A landscape with many valleys, sampled at points; each row gives a point and its height.
From any point a ball rolls to the lowest of the 2 points nearest to it. It stops when none of these is lower. Distance is the straight distance between rows; heights are no part of it.
K_674: [-30   6  17 -12   4  -5 -18 -13 -24  -6   4  30 -32  -8   3  19  14 -14
   6   9  20  12  20  -5 -19   5 -17  -8  12   7  16]  height 565
K_48: [ -4  17  -1   7   7   8   2 -23 -14   8  14   5 -21 -15 -11   9 -11  30
  14  -2  14  28   8  13 -15 -13   5  -5 -11 -14  15]  height 378
K_726: [ -4   8 -15 -12  39  -6  11  25  12 -14 -17 -12 -26  14   7 -33 -18  -9
  -2   6 -19   9   4   8  26  13  16   9 -15  -1  -2]  height 390
K_719: [-14  10  12  23  -3   0   1 -20  -4  13  -6   7 -26 -11  -7   3   5  -6
  12   6  16  13  15   0  -9  -5 -33  -6   0  -9 -11]  height 528
K_295: [  5   5  -2   9   9   6  -1 -18  -4   7  -6 -19   9 -16 -21  -4  -8  32
  13   9   2  18  -2  10  -6   1  10  -8 -28  -9  23]  height 429
K_774: [-24  -9   5 -12  19 -13 -13  -5 -27  -6   7 -18 -23   2  -6   4 -17  12
 -33  15   1  -8  -9  -8   7 -25  -8  -1  13  -3  16]  height 496
K_872: [ 26  10  -3  -6  -3   6 -12   1   6   0  -1 -11  12  15   1 -24  -9 -19
   3   8  21   1   8  19   9  28 -15  -9  20 -15 -25]  height 357
K_582: [ -1  -3 -30 -11  -2 -12  18  -7 -12 -18  13   6  -5  15  -5   6   2  23
  -6 -15  -7  13  -1   5   6  31  43 -26   2  14  -5]  height 288
K_955: [ -4 -11   7 -12  12  -3   8  24  -2  -4   9 -17  -4  14  -1 -23 -10  34
 -17   6 -25 -16 -21 -30  19 -21   2  -1 -16  19  12]  height 563
K_951: [-23  -3   9   7   4 -10   9 -12 -34  -5  31 -22   0  -6 -14   2  11  -3
 -10  -4  11 -11  -2  -9  -1 -20  29   2  20   0  15]  height 512
K_457: [  6  -8 -40  21  -6 -10  -4 -15   2  -6  -6   9  -8   9 -20  18  -5  18
   0 -19  20  11  -5  -6  -8   4   6 -15  16 -16   3]  height 73
K_200: [-13 -13  27   9   9   3  -5   7   0   3   9 -11  16  -9  -2 -15 -16  -6
   3  -8 -10 -36  -3 -12  16 -34 -10   2  -4 -13  26]  height 137
K_807: [ 14  -6   4  -2 -14  17  -1   6  11   0   6  -7   8  -1   5 -14  -7 -16
   2   4  -3   1  11  -4  -2   2 -18  10 -10  24 -18]  height 578
K_217: [  4  -6 -22   5   3  -1   8  -7  11 -13  -2  16  10 -11  -2  16  10  -7
  -4  -1  10  -5  -6  14 -16   8  15   8  17  -9  -6]  height 199
K_530: [-14   5  11   3   8  -5  26  -2 -16   6  -2  16 -16  -3   5 -10  -7  18
   9   0  -1  15  18  21   3  17  18  -9 -10  11  -8]  height 491
K_568: [  3  -7  -8  17 -23  -1  -1 -11  -6   1  -2  17  -2   0  -4  -2   3 -13
  17  -9   9   1  12   0 -14   4  -4   4  11   1   0]  height 327
K_269: [-28  11  16  17 -33 -15 -12 -16 -19  14  -3   9 -12   3  -2  10   5 -23
  20  -7   4  -4   8 -15  10   1 -16 -14  23 -21   0]  height 421
K_205: [  0   5   5  21  18  15  14 -13   6   5   9 -24   3 -15 -11 -15  -4 -11
  20   8  20  26  10  10 -10  -2 -15   8  -7   1   1]  height 153
K_559: [ 29   3  33  -4  31  18  -2  21  25  17  -7 -10  32  -7  10  -1 -22  -4
   1   0   9   5 -11 -12  16  -5 -29  15  -8   2  14]  height 633
K_745: [-13   3   9   6  29  -1   6 -29 -16  10   6 -18  -6 -19 -19 -10 -11  29
   1   3   0   3  -5  -1   3 -19   5  -5 -16 -15  23]  height 451
K_980: [ 22  -2   3 -22   8   9   0  30  20   0 -22 -13  16   1  12  -1  15   7
  -5   7 -22  -4 -13   6   1  13  22  -7 -31  15   0]  height 384
K_313: [-12 -10 -12  -8  -7   4  -4  11   0  -4   3 -14 -13  10   3  -1  -1  25
 -36   4 -24 -10 -12 -21   9 -17   6  -3   0  14   8]  height 546
K_629: [ 15 -12  -4  -3 -15 -11  -4  -4 -12   5   8  -8  35   2 -10  -1 -11   3
 -10  -5  -1 -25 -16  -2   6  -5   8  -4  -2  -7   2]  height 466
K_765: [ 11 -12 -17  13 -19   3 -14   6  25  -7   2  12  13   2   2   2   9   5
   0 -14 -13  -6  -9  -7  -8  -6  15   8  -4   2  12]  height 511
K_152: [ -9   2  -3  -1   3   0   4  -5  13 -10  13  38 -41  -1  17   8  11  -2
   2   2   1   8  20  16  -1  19  -5  -6  12  10 -13]  height 595
K_249: [  1   6  -8  22  10   6   5   3  14   1  17 -11 -21   2  -7  -4 -19  -5
  18 -23  30  18  26  13   8  30   2 -34   2 -12 -20]  height 417
K_910: [ 37  -3 -22  -5  -9   8 -24  20  37 -13  -7 -10  25  19  10  14  -3  -8
 -24 -14  -3 -13 -15   2   7  10  19  -3   0  -7   5]  height 430
K_746: [  7   4  24  -6  45   7  13  14  17  18 -22 -14  28  -1   9 -20 -16 -10
   0  -3   1   5 -16  -7  19   7 -17  10 -13  -1  24]  height 622
K_886: [ 33 -11 -13   8 -22   7  -2  -3  13  -4  -8  15  14  -5  -4  14   8 -12
   0 -13   5 -12  -1 -17 -17   7 -17   2 -10  18 -16]  height 395
K_204: [-30  -3  13  -8   8 -12  -7 -14 -21  -9   6   0 -13  -1   9  25  11  -7
 -35  21  10  -6   9 -20   5  -2  -8 -11  12   4   5]  height 456
K_163: [-18  -2  30  -5  18  -9  13  12  -5   3  24 -16   8  -1   2 -20  -5  -4
   0   5 -12 -24 -10 -21  13 -32  -8   7  -2   5  11]  height 187
K_458: [  4  -8  -1  -6 -20   7   5  -5  -7  -2  -4   5 -11  -1   3 -13  11  -4
  -7   5 -14   6  10  -9  -5  17  -9   1 -17  32 -14]  height 582
K_620: [ 19   2  21 -22   5   7   6  19  13 -10  17 -12  24   0  10 -17   9   0
 -12   5 -16 -22  -3 -11   6   3  10  -4 -16  25 -12]  height 328
K_299: [ 24  -8  12  -8   8  11 -18  28  28   3 -16  28  19  -6  16   2   4 -11
  -3 -10  -3 -21   1   8  -6   0   1   6  -7   3   3]  height 135
K_797: [-17  -3   0   6 -13 -11  -5 -18   0  -8  13  -5   3  -7   1  -4  12 -29
   1  -7   4 -13  11  -9   3  15  -3 -16  22  -6 -13]  height 469
K_149: [ 15  -3  -4 -14  14   8  -1  23  16  11 -25  -6  -6  -1  -2 -13 -13   3
  16  12 -11  15 -12   7 -10  -3 -11  22 -28  20   5]  height 223
K_38: [ 17 -13 -17 -28 -22   6  -4  28  11  -8 -20  10 -14   0  -4  13  10   3
  -4 -17 -25 -13 -11  -8 -18   1  12  10 -26  31  -8]  height 212
K_97: [-28 -10   7  12  -3  -8  -3 -11 -19 -12  22 -22  -7  -2 -10 -10   0 -14
  -5  -7  -1 -10  12  -8   8  -1   6 -17  22   2  10]  height 492
K_404: [-11  -1   7   4 -11 -15  16  -9 -24  -1  18 -15  19  -7  -7   5   6 -22
 -12   4  10 -10  -1  -5  -2 -12  18   6  16  -2 -11]  height 498
K_839: [ 20  20  -9  17   6   8  -3   3  14  -7   5 -21  -9  12  -3 -14  -7 -17
  12  -3  29  10  27  22  11  37  -2 -18  21 -15 -24]  height 386
K_70: [ 12   4  11  35 -26   8   4 -11  -1  18 -10  14   4   7   3  17   8 -22
  23 -17  22  -6   8   2 -16  -4 -10  10  -2 -17  -3]  height 360
K_668: [  7  11   5  22 -18  -4   6  -7  -2  23  -7 -10  23   3   0  16  -9 -11
  -1   7  23  -1  -3   0   3 -13 -15  13   4 -27 -15]  height 267
K_9: [ 11 -10  -5  18  -9  17  19 -15  14  -1  -6  37  -1  -2  11  17  24  -7
  11   1  -7   1  -6  20 -26  21  -2  12   2  16 -13]  height 350
K_662: [  1   6 -13   7   0   6  -1   9  21  -1  -9  36 -27  10  13  -2   0   4
   5  -1  -1   7  11  29  -6   9   9  10  15  -4 -10]  height 611
K_208: [  9  -7  10  -9 -14 -18  -1  -1 -13  -4  18 -12  38  -8  -8  11  -6 -23
 -11   8   5 -30 -18  -1   2  -8   2  -4  16  -7 -16]  height 480
K_288: [  0  16  -2   5   7   1 -18   2  18 -23  -4  -3 -34   8  14 -24   2 -34
  15 -14 -11 -16  28  18  19  14  -6  -6  21 -13 -18]  height 700
K_455: [-27  14   9  13  10 -12   6  -1  11   1  -1  10 -21  -6   2   7  11 -31
  13   8  15  -1  17  19   6   5 -13 -15  31 -23 -24]  height 523
K_966: [  8   0  15  -3   2   3 -11  19  13  19 -12   8   8   3   1   5 -20  14
   4   0  -7 -19  -4  -7  14 -37 -27  20 -12  -8   2]  height 258
K_246: [ -5   0   9  20  18   7  12  -1   2  11 -29  -2 -17  -3   1  -9  -6 -22
   6   4   4   3   9  12  -6  10 -19  11 -11   5 -15]  height 320
K_307: [  6  -8 -39   2  12  -7   8 -15 -12 -13   0   9  -5  -9 -18  28   6  10
   1 -10  16  14 -11   4 -22  -1  14  -5  18 -12  -4]  height 138
K_348: [  7 -14 -31  -6 -12 -14 -18  12  26  -5  -7 -20   3  20 -10   8  -7  12
  -9   9 -20  -7 -25  -1   2   3  31 -17 -10 -10  23]  height 381
K_812: [  7   2  -4  13  17   9   0   5  24  -5  -7  21   2 -11  13   5  16 -25
   9   2  15  -9   5  30 -16  16  10   7  20 -10 -11]  height 255
K_836: [  2   5 -16  13   4   5  -2  21  26  14 -25  -4  13  11   7  11  -4  18
  -3   0   2  15  -9  17   5  -6  16   9  -5 -20  11]  height 443
K_125: [ -1  -3   0  19 -14  11 -13   9  22   3  -1   1   9  13   8 -19  -8  11
   4  -6 -10   4   6  -5  13   1   6  -4  -3  -2  18]  height 490
K_315: [ 22  -2 -19 -10 -10  11  -4   5  24 -17 -17  31  -1  13  19  -1   9   2
   2 -12 -20  -5  -3  16  -3  22  18   2   0   1  -2]  height 639
K_206: [ 44  -4   4 -15  -1  11 -36  24  40 -12 -13  -6   7  -1   3 -10  -3 -26
  -1  -7  -1 -16  -3  -9  -7  13  -5   0 -23  19   1]  height 247
K_388: [ 32   0 -15 -15 -14  13   1   7   2   4   4  -6  40   9   6  14  -5  -5
  -5  -4  11   3 -16  15 -10   8  -4  12  12  -6 -14]  height 337
K_700: [  1  -6 -13  -8 -14  11  -4  14  16  -7  17  -8   2  -5   3   2  10  21
 -15   1 -20  -1  -9  -7  -4 -15   9  14   0   9   3]  height 529
K_499: [  3  -7 -32 -16   7 -21 -13  -9  -9 -11  -3   5 -21   3 -22 -14 -15   8
  -6 -12   2  -2   3  14   1  26  23 -30   5  -2  -4]  height 230
K_983: [ 30   4 -21  -8  -7   4 -22   0   9  -1  -2 -22   2  12  -8 -24 -15  -1
  -9   9   6   1  -4   6   3  17  -9  -6   4  -3 -16]  height 331
K_684: [  8   9 -18  17 -31   3   2 -24 -16  11   8  13  -2   8  -2  30  -1  16
   0  -7  13  23  -4 -12  -6  -8 -15   5  18 -15  -3]  height 260
K_510: [ -7  -3  10   2  23   3  16  21  16   4 -10  -7   2   5   2 -15  -3  33
  -4   4 -27  -6 -17 -22  16 -24   6  12 -28   7  26]  height 577
K_991: [ 19 -16 -30 -21 -21   8   4  16  18 -10 -22   4  14   2 -11  26  19  12
   5 -22 -24 -10 -14 -13 -15   3  15   0 -18  11   0]  height 264
K_365: [-11   1  -8 -14  25  -7  17   7  -8  -4  -7 -12 -24   8   4 -26 -18   2
  -8  10 -11  16  -6   2  18   2  -6  16   0  13  -4]  height 416
K_466: [-10  -3  -7   7 -11  -4   5  -9 -18   8   3 -16  -3  -2  -6   3  -5  13
 -16  -1  -4   2   0  -4   1 -13  14   7 -11   4  11]  height 537
K_294: [ 15  -1 -21 -35 -22  12  12  33  12 -18   6 -12  12  14   1  11  20  17
 -13 -12 -24 -12 -20 -13 -12  -7  31   9  -8  24  -7]  height 86
K_539: [-13   0  20  -9  -5  -2  -6  -7 -18  11  10   2 -11  -9   2   2  -3  -3
   2  10  -2   5   6 -21   1 -27 -32  19 -11  11   2]  height 455
K_871: [ 19   1 -30  -5  -9   4 -22  28  44  -5 -11 -20  11  26   8  14   5  -1
  -8  14 -12   4 -20   2  10   5  19  -4 -13 -13  19]  height 405
K_963: [-40  18  43  -7   7 -12  -3 -13 -41  -2  12  -6  -5  17  12  10   5   1
 -12  21   2  10   8 -29  13  -5 -12 -10  -8   7  22]  height 374
K_87: [ -9  -5  -4 -11  -9  -1 -11  -1  -3 -14  -4  -9 -26   7   5 -16   2   0
 -18  -2 -24   0  15 -17  10   6   1  -4  -8  28  -2]  height 567
K_236: [-12   3  19  17  30   5  23  -4  12  10  -6 -16  17  -1  -3 -18 -12   9
   3  -1 -15  -6 -13 -23  22 -19  -8  12 -27  -6  31]  height 593
K_425: [  5  -1  17 -12  -5   2 -10   7  20   8   2  33  15  -7  18  -9   7   2
   2   7 -14 -24   1   8   9  -4  -8   7   2  -5 -10]  height 189
K_59: [  5  -5  34  -3   5   3   2  10   5  -3  17 -12  36 -15   8 -21  17 -19
   8   1  -5 -20   6  -7  -5   5   6  -6  -7  15   1]  height 293
K_663: [ 14   4 -31  10   0  -3 -10  -6   7   4  -4   0 -10   6 -19   2  -3  11
   0   2  23   4   1  10  -7   5  -6  -7  16 -15 -17]  height 139
K_304: [  2   4 -33 -10 -29  14   7   2  -9   0   4  -2  -7  12 -11  20   0  33
   6 -18 -12  37  -6  10 -17   7   9   1   6   7   7]  height 326
K_71: [-16  15  11  -6  -4 -13 -12 -25 -17   2  17  27 -22 -15  -3  23   6  -8
  13  22  19  13  12  -5 -16  18 -26 -15  22  -5 -10]  height 550
K_636: [-20  -1  25   0   5  -3  -5 -17 -20  -2   4  -3 -10 -28  -6  -3  16  -9
   8   5   5  -4  12 -15  -9 -15 -19  -1  -6   8   5]  height 476
K_346: [-25   4   9  15  15  -6  11  -6 -12   3   5  -3 -14  -5  -6 -13  -8   0
  14  -5  13  17  21  14  11   6   2 -16   2  -2  -4]  height 470
K_139: [ -5   7  18   8  26  16   4  -4  12  -3  19 -29  20  -9  -8 -30 -10 -10
  22   3   6  18   1   8   4  -3 -13   9   9  -2  18]  height 208
K_287: [ -4  -6  -1   5  -4  -9  12 -45 -19  -6  18  31  12 -16  -9  17  24  16
  10  -6  -2   5  -7 -15 -10   3   1 -13  11  -7  11]  height 171
K_878: [-33  -6   8 -14  20 -11  -7   3 -23 -20  17 -20 -19  17   7  -1   1   6
 -42  15  -2  -3   8 -24  18  -2  -5  -6  14  12   7]  height 478
K_129: [-11   8  16 -20 -13 -15   4   4 -30 -11  36   7   2   9  17  13  31   7
 -22  16  -7 -15 -15 -31  -5  -5  10  -6  21  17   0]  height 297
K_678: [-22   5   9  16 -38 -17  -2  -5  -2  -1   3   0   5   3   4  17  11 -40
  14 -10  -1 -11  -1 -15  14  10  -5 -15  33 -12 -15]  height 444
K_576: [ 34  -6  14  -3  14  15 -20  37  32   2 -28   0   9   3  10   6 -11 -22
  -4  -5   9  -6   4   3  -2   0  -7   8 -14  15  -7]  height 193
K_344: [  8  -3  -8  -4 -12   0   3  12  -1   0 -25  16   7   7   6  -7   1  -1
   0 -10  -6  -6   0  18  -2  12  24   3  -7   3  -5]  height 651
K_22: [  8  -1 -35 -10 -13   4  -9   2  20 -16  -1  32 -17   7   7   8  11  16
   2 -11  -8   7  -4   6  -6   9   9   0  17  -2  -6]  height 626
K_665: [-15  -3 -12 -10  -2 -14 -14 -10 -37   6  21 -13 -12   1 -15   9 -22  15
 -17  14  12   6 -11   3   6 -25  -9   2  21 -12   7]  height 510
K_735: [  0  -5  28 -13 -13  -9  -8  15   0  15   6  25  12  -6   8   4 -11   5
  14   2 -13 -25   0  -2  11 -31 -12  15  -6  -1   0]  height 227
K_794: [  4   1  33   6  19  16   0  18  16   9  -4   0  19 -14  17 -11   4 -34
  15   8   9  -3   2  19  -7   1 -13  12   6  -5  -1]  height 659
K_950: [ 28  -6 -22  17  -7   1  -5 -11   7  -2   2   6  30  15  -8  13  -4   1
  -6  -7  20  -7 -19   5   1   4   3  -5  32 -32  -2]  height 177
K_706: [ 29 -16 -14   3 -14   3 -12  12  16  -3   3 -10  29  15  -1   8 -18   5
 -27  -6  -8 -25 -26   4   7  -2   9 -11  10 -16   7]  height 450
K_551: [-14  10  36  -2   4  -9  14  -5 -23  13  22 -12   9 -11   7  -6  11  -1
   8  17  -8  -8  -5 -19  14 -28   1  11  -7   1   3]  height 229
K_456: [  7   6 -23  -6  -8  -2   2  14   8  -1 -35   3 -11  21  11  -7  -7  13
  -7   1 -19   9   4  21  19  18  14  -6 -17  -4 -11]  height 663
K_628: [ -1  -7 -10 -13  -2 -16   1   0 -21 -15  10   3 -10  10 -10 -19   3   8
  -5 -13  -5  -3   3   3  -1  17  37 -15   2  13   4]  height 261
K_123: [  8   2  -8  35   0   9 -19  15  33  13 -21  -6   1  17   2  -6  -5   7
   4  -2   9  10   0  -4   0  -4  10   4 -10 -20  25]  height 467
K_601: [-12   5  18  24   0   8   6 -17   0   8  -1   4  -4 -26   2   3  12 -21
  15   3   7   0  15   4 -19 -14  -9   9  -1  -5   1]  height 502
K_587: [-13   1  17   7  -7  -3  15  -6 -34  14  -9  14  -8   1  11 -12  -5   8
  16   2  -7  14   9  14  -3  -8   4  15 -19  12   3]  height 509
K_987: [ -7  -2 -11   7   4  -6  17 -30   4  -3  24  26   7 -14  -8  16  13  29
   0  -6  -1  15   0   9  -5  12   7 -21   9  -9  -2]  height 211
K_378: [ -9  -5 -22   6  14 -19 -11 -10  -2  -1   8  -1 -21  -5 -22   1 -15   7
  -2 -12  19   2  13   9   3  10  10 -28  18 -16  -9]  height 192
K_953: [ -8   2 -16 -14   5   3   3   7   4   1 -12   7 -21 -13  -7  18   8  25
  -4   6  -7   7  -3  13 -14 -15   4  20  -4  -7   1]  height 225
K_226: [  7   4 -12   6  12   3  15  -6  -2   3   2 -13   0 -12 -13   2  -6   8
   7  16  13  27   2  27 -19   9   0   3  -8   5  -8]  height 214
K_811: [ -6  -3 -17   2 -15  -4  -9 -11 -22   4   9 -18  -3  10 -10   4 -15   3
 -18  -1  12  11  -2   3   1  -8  -5  -1  13   0  -5]  height 522
K_939: [ 20 -21 -38  -2 -18  -2 -19  14  22  -7 -17  -5  18  19 -15  22  -3   9
  -5 -15 -12 -10 -31  -9  -9  -4  17  -8  -6 -14  20]  height 355
K_193: [ -1  -2   8  -4  26   5   0  15  30   6   2  -2   3  -5   1 -13 -17   4
   0   1  -9 -13  -5 -18  12 -30 -25  25  -7   1  10]  height 290
K_265: [ -6  -8  11   6 -13 -12  -4 -26 -20  -2  15  20  15 -17  -4   0  10   4
  11 -11   0 -16   0  -6  -3  -9   7  -6   5  -9  17]  height 128
K_602: [-23  13   1  -2  -3 -13   5  -7   5  -5  13  12 -14  -4  15  15  11 -27
  -9  15   3  -1  10   4  12   0   6   0  26 -12 -25]  height 497
K_94: [ 44   2 -22 -17  -9   9 -30   7  29 -20 -12 -23  -9   7  -9 -14  -5 -20
  -2   4   0  -4  -3   1 -13  21   0  -3 -13   6 -11]  height 294
K_967: [ -7   0  37   4   7   8  -5   0   1   7  14 -14  31 -15   5 -27   6 -14
  24  -2  -2  -5   0   1  11  -3 -13   0   4  -5  14]  height 252
K_536: [  8   0 -16  -8   2   0   3  20  14   4 -28 -19  15   0   3  11  -6   9
 -18   6 -10  -7 -10  10   5  -2  16   2 -21  -4   0]  height 415
K_790: [  2   0  21  -9  -8   6  -5  -2 -32   5   6  -2   3 -12  -7 -18  -7 -11
  30  -8   5  -6   7   6 -11 -19   6  25 -16  10  15]  height 538
K_470: [ 11 -10  15   5  -6  15   1  21  11   3   8 -16  30  10  10  -8 -14 -12
  -3  -3  -2   4   3  -1   8  -6   9  14 -16  17   3]  height 564
K_171: [ 16   3  -8  19 -17  -9  -3 -15 -12   8  -6  10  20   2 -11  18  -2 -16
   6  -6  25 -13  -9  -2  -7 -16  -4   8  22 -38  -7]  height 222
K_761: [ 12  -4 -21 -10  -5   8   7 -10  -9  -5   3  -9  17 -11 -18   7   4  23
   2  -1  -3  15 -13  17 -18  14   9  -7   2   1   0]  height 259
K_233: [ -1  13  -5  -7 -15 -14  -1  -7   3  -5  16   5   3  -7   4  15   3 -41
   5  19   3  -4  -7   0   0   9  -6   7  31  -9 -35]  height 518
K_887: [ -2  -6   0  -4  -7   1 -10  -5  -6 -11  13   3  -2  -1  -5 -26  -2  -5
   8  -3  -3   1  11  10  -3   8  10  -1   7  12   1]  height 292
K_194: [-10   8   4  27  -7  -3   0 -35 -21  11 -10   9 -18  -4  -7  12   3   8
   5 -13  15  14  19  -5 -11  -5  -7  -4 -10  -5   9]  height 549
K_521: [-13   5   3  21  17   2   1  -2  15   1  -2   1 -32 -10  -8  -5   5 -18
  12   3  27   7  19   9  -8   6 -23  -4  17  -4 -19]  height 547
K_21: [ -1  15   7   5  -1   7 -10  10  24  -8  -6   4 -22   1  17 -11   9 -40
  18   6   1 -16  15  12  12   6 -25   5  24 -16 -26]  height 686
K_158: [-25  -3  16   1  -4  -4   3 -12 -13  -3   2  34 -31  -7  14   5  22  -5
   1   5   3   9  16   6 -17   7  -9   1   3  23   3]  height 579
K_768: [ -8  19  20  32 -31  -7   4 -26  -5  22  -4  13  -8  -1  -3  24  15 -23
  21  -7  19  -3   8 -16  -5 -12 -19  -4   5 -29  -5]  height 393
K_770: [ 24   0 -21 -39 -11  11  12  17  13 -26   3  -7  22  13  13  11  19  -2
 -17 -13 -23 -14 -21   8  -2   8  29  10   5   6 -16]  height 146
K_319: [ 35  -7 -26 -17 -23  10   0   4   6 -13 -10  11  17   9   2  15   4 -11
 -10 -15  -2  -5 -16   3 -11  13  -3   6  -4  12 -25]  height 366
K_916: [-30   4  33  -6  15 -20   4 -11 -40   4  31  -2 -12   4  -6 -13  -3   9
  15   7   4   7   7   0  12   0   7 -21  12  -3  10]  height 418
K_845: [ -4 -14 -22 -10  -7 -10  15 -25 -27 -23  19  14   0  18  -2  11  -1   9
 -14 -19   4  14  -4  -7   9  26  18 -26  21  10  -5]  height 312
K_725: [  7   7  21  -2   5   7  -2   7  18   5   1  16   4  -2  25 -13   5 -32
  12  19   1  -7   6  28   3  14 -18  11  13   0 -23]  height 672
K_57: [ -7   4  -1  13  20  -1   8  -5   2  11  -8   4 -34   0 -13  -8 -21   4
  19  -5  18  22  24  11  -2  27 -13 -27  -7   0 -19]  height 445
K_658: [-11 -14  22  11 -15 -10 -10  -2  -4   1  17   0  16 -11  -3  -2   3 -14
   4  -8  -5 -33   0 -11   6 -17  -1 -12   9  -6  14]  height 76
K_131: [  3  -4  14   6  13  12   9   0  15   4  -6  29  -5 -18  12   6  18  -8
  10  15   2 -13   1  31 -28   5  -5  15   5  10 -11]  height 306
K_652: [ 30   2  17 -32  22   6   6  32  17  -9 -10 -21  25   5  14 -15  -8  -1
 -13   5 -17 -15  -8  -3  16  14  10  -7 -35  25 -11]  height 354
K_376: [-15   3   8  24  -7  -3   7 -24 -19  18 -16  -6  -9  -1  -6 -10 -16  16
   7  -6  -3  15  13 -10   8  -3  -3  -5 -29   0  16]  height 566
K_708: [ -1   1   0 -13  19   1  -4  21  29  -9  -4  -5  -4   1  13 -20  -7  -3
  -9   9 -14 -10  -1  -2  14  -8   3  14 -12   7   2]  height 325
K_989: [ 10  -3 -16 -36 -18   0  -4  24   5 -20   1   9 -17   5   4   9  21  13
 -22 -16 -27 -21 -12 -21  -9  -9  17   7   0  28  -8]  height 152
K_976: [ 20   0  31   5  24  15 -11  11  11  20  -8  -1  30 -11  14   1  -6  -6
  11   4  18   2  -3  11  -1 -14 -15  18  -7 -16  13]  height 645
K_481: [-13   6  28  12  29  10  27   9  11  14 -20 -10  17  -1   3 -29  -7 -18
  18 -14  -6  -3  -1 -10  18  -9 -19  11 -21  -2  25]  height 608
K_583: [ -1  -6   5  14  -4   8   7  14  -4   2  13 -26  15   2  -1  -6  -9   4
  -5  -5   0  -3  -3  -3   1 -27  21  24 -21  10  20]  height 551
K_723: [ -9 -10   0 -15   0 -10   3 -10 -15   3   0  -2  -4 -16  -1  18  19  10
 -30   9   0 -12  -2 -16  -1  -8 -10  -5   2   5  -7]  height 433
K_33: [  9  -5 -13  12  13  -2   4  -6   9   5 -31  -2  -2 -11  -5  -6   2  -3
  -7   3   2  -1   6  11  -7  19 -10  -8 -12   0 -20]  height 364
K_27: [-13   5  40 -15   2 -14   1  -1 -24   1  32  -7  -1  -6   7   5  21   1
 -11  21  -4 -19  -4 -40   2 -14   0   0   2  18   1]  height 266
K_894: [-41  16  38  -4   9 -15  18 -11 -36   9  12  -7 -15   5   5  -2  -4  -5
  12  11   7  21   8 -16  20  -1 -11  -7   5   6   5]  height 397
K_556: [ 24   1  -3   1 -11   1  -1   9  -3  18 -14 -12  33   1   3   4 -12   4
  -9   8  10  -1 -11  12   5   2 -14   8  -8 -11 -17]  height 308
K_672: [-29  19  34 -13   6  -5  -3  -3 -38  -6  23  11 -13  10  16   8  25   8
  -7  20   3   4  11 -22  -7   1  -2  -3   9  17  23]  height 349
K_29: [  5  11 -18   1   8   6  -1 -18   4  10   0  -9 -12 -19 -26  13 -10  45
  11   3   7  29  -1  16 -14   2  -9 -14 -12 -14   2]  height 403
K_567: [-23   1 -10  20   2  -9  11  -9   3   5 -23   6 -17   1   2   3 -10  12
 -17  -6   1   7  15   7  17   4   6 -10  -1 -14 -11]  height 688
K_412: [ 16  -6 -25  13 -26   6  12 -17 -15   4   0   8  31  15  -4  22  -4  15
   1 -17   6   9 -21  -5  -1  -7  -2   3  13 -22   2]  height 221
K_703: [  8   3  11 -15 -22   2   3  -2 -35  12   6  11   3   0   3 -10  -2  22
  17  -7  -8   4   0   1  -6 -14  11  17 -21  14  10]  height 524
K_815: [ -9   4 -16   0  10   1  11   4   6  10 -25   1 -19   8   0  -8 -13  29
 -12   7 -13  16   3   5  18   6  -9  -6 -12  -8 -11]  height 676
K_920: [  8   4  -6   0  25   8  -7  27  25  -7 -25 -10 -11  17  19 -22 -16 -26
  -3   2  -8   0   5  15  21   4   9  13  -6  -6  -4]  height 359
K_8: [-14 -11   8   4  12  -6   0 -10 -19  11 -20  -3  -5  -4  -9 -22 -13   5
   3  -3 -10 -10   8 -14  10  -5  -7  -2 -16   4   3]  height 581
K_168: [-26  -3   8 -21  19  -6   0   1 -22   1   0  -2 -17   2   1 -20 -15   0
  -1   8  -5   5   1 -13   7 -17 -20  19   6  12   9]  height 436
K_525: [  4   2  -3   9  28  12  11  15  20   2 -30 -11 -14   5  -1 -27 -16 -22
  13   6  -3   8   0   1  -1  11 -14  21 -17  18  -4]  height 273
K_565: [ 10  -3 -12   4  10   3   9 -14   9  -8  19   7  30 -17 -14   1  10  22
   3  -2   5  13  -7  17  -7  22  22 -22   4 -11   8]  height 246
K_509: [-15   9  15 -31  -1  -5  -9  -1 -41 -15  28  10   0  15  12  19  21  22
 -24  25   5  -4  -1 -19 -10   4  -2 -13  19   9  18]  height 324
K_126: [-30 -10  11  10  -2  -7  -4  -1  -6   1 -13  -3 -20   3   1  -8   2  -1
 -14 -11 -12 -10  19 -20  11  -2   6  -9 -12  11  10]  height 583
K_648: [ -5  10 -16  -8  -9  14   9  -6 -23   2  26   6 -13  -8  -4  25   1  39
  15  -9   4  42   2  13 -23  -3  10   4  -3   3  15]  height 352
K_271: [ -4   8  -7  -3  -6 -14   1 -12 -14   2  10  17 -13  -5  -6  21   1 -22
  12  12  22  11   4  10  -9  12 -15   1  31 -10 -25]  height 536
K_379: [ -3  -3 -13   4  -1  -7   6 -17  -3   6 -14  -4  -5 -19  -5  11   7  -4
 -18  14   8   0   6   1  -6   0 -22  -3  -3  -3 -24]  height 402
K_167: [-33   8  25   1  33  -6   6 -22 -27   1  17 -11 -16 -12 -12 -12  -5   4
  10  -1   7   4   4  -9   8 -19  -8  -8   4  -9  29]  height 438
K_844: [  2   3 -23  12 -29   6  -4 -17 -16   7   1   3  -4   5  -5  10  -4  28
  -2  -9  -1  35   0   3  -4   7  -5  -3  -5   2   6]  height 296
K_881: [ 19 -14 -40 -10 -12   0  -1  12  29 -18 -31   1  15  20  -9  31  20   1
  11 -13 -14   4 -27  -7 -15  11  25 -14 -15 -11  16]  height 317
K_430: [  4  -1  -2  -8   5  10   3  19  -2  10 -10  -3  -9 -12  -4  -1   3  14
   5   5  -3   4  -6   7 -21 -23   8  30 -24  18   2]  height 168

Two balls start at each pair of points below. Name the first point that both come to, or write never.
K_601 / K_346 => K_299
K_725 / K_344 => never
K_790 / K_404 => never

Call two points neighbours if one is among the 2 nearest of the other. Go from one point of each pair to the other, from neighbour to neighbour, staying as low as possible. Name the highest point that can't be avoided.
K_430 / K_87 => K_458
K_205 / K_719 => K_126
K_294 / K_658 => K_745
K_602 / K_299 => K_521
K_205 / K_658 => K_761
K_628 / K_430 => K_700
K_294 / K_950 => K_319
